The views of a scene show one set of named points, each view turned or mirrored, and shifted as a whole, with a little noise and some points left out.
In the rows, 128 means zero.

Scene 1
View 1
Z_932: [138 107 142 149 129 167 116 127 103 105 135 126 158 142 112 129 107 110
 121 125 115 102 147 118 158 140 119 112 134  95 137]
Z_730: [125  93 149 138 131 148 113 120 122 124 120 107 152 146 121 142 155 103
 127 141 134 121 129 122 136 124 132 112 133 111 128]
Z_776: [120  71 173 129 125 132 115 112 128 140  95 107 150 160 128 149 196  92
 138 137 140 134 125 117 106 117 133  99 125 121 127]
Z_643: [130  99 150 143 124 154 117 123 115 115 119 116 156 138 113 135 137  99
 125 131 124 118 132 118 146 132 131 111 131 102 132]
Z_542: [137 104 146 147 138 168 110 129 104 110 139 122 155 155 118 132 120 116
 123 128 117  91 155 122 145 135 120 107 131 106 140]
Z_534: [131 103 131 140 147 161  98 137 123 118 144  98 149 156 133 141 138 121
 124 149 138  92 143 127 138 121 126 117 138 116 139]
Z_527: [128  86 161 138 131 150 113 118 117 128 113 114 154 156 122 139 161 101
 129 131 130 116 138 118 126 126 126 104 125 113 132]
Z_901: [131 102 137 143 129 155 114 128 116 116 126 110 155 137 117 137 132 103
 123 137 129 117 129 120 149 129 129 116 134  99 133]
Z_574: [134 103 137 143 147 165 102 138 114 117 149 106 151 164 130 136 129 126
 123 142 130  84 156 127 139 128 120 111 134 116 142]
Z_471: [129 107 128 142 125 153 115 126 122 114 125 107 153 123 117 135 131  98
 121 145 135 126 117 120 160 127 137 123 139  92 127]
Z_272: [135 112 132 149 133 166 112 132 108 107 137 114 157 135 113 131 113 109
 118 134 122 102 139 120 159 135 127 117 135  97 135]
Z_308: [133  80 180 143 128 153 122 112  99 120 109 133 159 168 110 132 149 104
 133 112 109 108 156 114 125 136 119  93 119 114 136]
Z_641: [117  82 153 128 123 129 115 115 137 139  95  99 150 139 127 151 187  85
 132 149 152 148 105 119 122 114 141 112 131 113 119]
Z_368: [129  86 159 138 135 153 111 123 117 126 122 114 153 163 125 141 156 108
 129 133 129 106 146 120 126 127 125 106 125 118 136]
Z_210: [125  79 170 136 124 140 117 112 118 131 101 119 155 152 119 141 171  91
 135 129 129 130 130 114 122 125 129 102 123 113 128]
View 2
Z_272: [134 111 123 125 118 162 138 105 121 115 159 134 148 161 108 139 150 107
  87 128 117  97 149  90 161 137 124 150 117 118 152]
Z_542: [137  98 130 132 115 168 134  92 121 109 148 126 161 163 102 143 142 105
  91 133 133 115 154  97 166 135 125 145 111 122 157]
Z_641: [134 112 145 131 156 119 144 138 159 124 152 100 135 139 142 136 124 127
 146 128 133 136 133 140 134 132 148 177 135 103 131]
Z_210: [126 105 146 134 146 144 141 115 148 109 143 100 153 145 119 151 131 120
 130 130 140 143 141 134 144 135 143 172 112 115 135]
Z_932: [131 109 124 125 119 170 142  99 122 109 153 131 156 160 101 148 154 108
  87 126 121 103 148  90 162 141 122 149 107 125 152]
Z_901: [133 112 132 127 134 146 142 117 137 116 155 121 145 150 119 141 142 116
 111 126 123 115 142 113 149 139 135 162 121 114 142]
Z_643: [128 112 132 126 135 154 143 111 134 114 153 122 150 152 115 146 146 116
 108 126 123 116 142 110 153 139 133 162 115 119 142]
Z_534: [158  93 130 134 116 145 126 105 132 123 151 121 149 162 122 120 130 102
  98 139 139 116 153  99 162 129 129 143 134 107 162]
Z_776: [136  98 153 137 154 129 138 120 160 115 139  90 148 142 130 142 118 121
 143 135 148 157 140 148 141 130 151 174 120 107 129]
Z_471: [133 123 118 118 128 145 145 125 129 124 171 136 133 152 125 134 151 113
 100 121 104  88 138  93 146 139 126 160 135 113 148]
Z_527: [135  99 144 134 138 148 136 108 145 113 142 107 153 152 115 144 130 116
 120 132 142 138 145 124 154 133 140 161 114 113 140]
Z_308: [122  93 146 136 137 170 139  89 136  95 131 103 172 152  96 162 138 116
 111 132 143 148 147 127 159 137 138 161  92 126 136]
Z_368: [141  94 141 137 131 152 132 103 139 112 142 106 156 156 114 139 130 110
 112 137 143 135 150 118 158 131 138 154 116 115 147]
View 3
Z_368: [132  94 120 115 117 113 110 115 119 142 146 123 117 139 119 114 108 122
 118 126 123 122 131 146 144 132 144 123 148 143 107]
Z_471: [131 107 105 104 119 111 137 136 125 114 133 119 100 144 149 112 112 122
 130 160 106 153 136 159 145 126 150 117 151 133 138]
Z_730: [134 103 116 119 117 115 113 119 122 124 140 124 108 141 131 115 109 122
 127 134 118 133 131 153 145 128 150 126 149 139 123]
Z_272: [119  90 101  86 123 107 147 135 128 140 142 110 110 138 138 109 116 125
 108 160 101 149 134 150 142 134 139 107 150 132 119]
Z_574: [129  64 106  88 116 124 127 121 121 161 150 111 116 146 120 120 109 128
 101 139 106 126 131 142 145 127 144 112 153 124 111]
Z_776: [142 119 136 149 116 116  81 104 111 111 142 138 109 137 118 114 106 116
 147 107 141 111 131 154 146 129 154 141 148 157 118]
Z_527: [134 105 123 122 117 111 108 115 117 133 143 126 115 137 122 110 111 118
 126 126 127 126 133 151 143 135 143 128 146 147 112]
Z_901: [130 108 115 113 119 108 125 128 123 121 137 124 107 139 138 109 112 119
 128 146 114 143 133 155 145 130 147 121 149 141 125]
Z_534: [129  71 104  90 115 125 131 126 124 153 146 113 108 148 127 123 104 132
 105 144 103 135 132 143 148 127 147 113 154 123 120]
Z_542: [120  85 108  88 121 106 136 127 124 156 145 112 122 137 126 106 112 125
 100 146 109 138 134 145 139 138 135 112 148 137 105]
Z_932: [113  94 104  86 124  99 148 133 127 145 140 108 119 134 136 101 116 125
 103 159 105 150 135 150 137 139 135 112 148 139 108]
Z_308: [117 110 128 110 122  92 114 115 117 148 145 126 132 125 113  96 118 117
 111 124 134 122 131 145 131 149 132 128 144 164  87]
Z_643: [124 102 107 103 120 105 133 133 122 124 136 116 110 139 140 109 114 123
 121 155 109 149 136 155 143 130 144 116 150 136 124]
View 4
Z_641: [126 120 115 126 149 135 125 128 115 152 157 135 112 118 153 161 138 146
 142 130 117 137 138 120 115 115 138 123 131 174 117]
Z_542: [126 139  96 126 103 104 138 123 104 148 120 147 137 161 121 118 134 131
 128  93 104 123  98 149 172 112 119 119 111 139 171]
Z_730: [124 128 106 125 127 119 131 124 110 149 139 141 121 140 139 141 139 143
 134 113 111 129 120 136 142 115 129 120 122 157 141]
Z_534: [102 133 101 128 113 106 127 121 118 137 121 129 131 160 123 117 149 143
 119 118 108 128 124 150 160 109 123 114 122 143 158]
Z_776: [134 124 130 133 129 133 127 129 126 154 158 150 113 100 150 142 131 141
 132 125 115 126 136 109 114 107 133 127 123 172 135]
Z_210: [133 127 117 130 123 123 132 127 114 152 144 149 122 125 141 139 130 138
 136 110 110 124 118 125 135 111 129 126 118 160 148]
Z_308: [149 136 119 130  99 121 146 127 111 159 140 169 128 120 135 124 117 125
 133  87 101 115  97 122 147 108 124 129 104 153 172]
Z_527: [131 130 114 128 118 122 134 127 115 152 142 150 124 125 138 131 132 137
 131 110 109 125 118 125 139 111 126 124 117 158 150]
Z_932: [129 136  84 120 114 104 140 123  91 151 119 147 136 169 128 131 128 133
 136  86 103 127  91 153 175 119 121 120 110 138 164]
Z_643: [133 130  96 122 127 116 137 124  97 155 135 146 129 150 137 146 129 136
 140 101 105 129 105 141 155 120 128 121 115 153 146]
Z_368: [126 131 115 133 112 118 132 128 117 148 137 148 125 131 131 124 136 135
 124 110 108 123 116 129 146 108 126 122 117 151 158]
Z_574: [109 135 100 130 101 103 130 124 117 137 117 136 132 160 118 108 146 138
 115 109 104 125 116 147 165 105 121 117 114 136 166]
Z_272: [121 132  84 120 119 105 136 121  91 147 119 139 135 175 125 134 136 137
 136  95 104 129  97 158 174 119 123 117 112 138 155]

Which points are out of place in each view (at most two, in the order of its rows)? Write - if all are in place.
view 1 | Z_901
view 2 | Z_471
view 3 | Z_534, Z_643
view 4 | Z_210
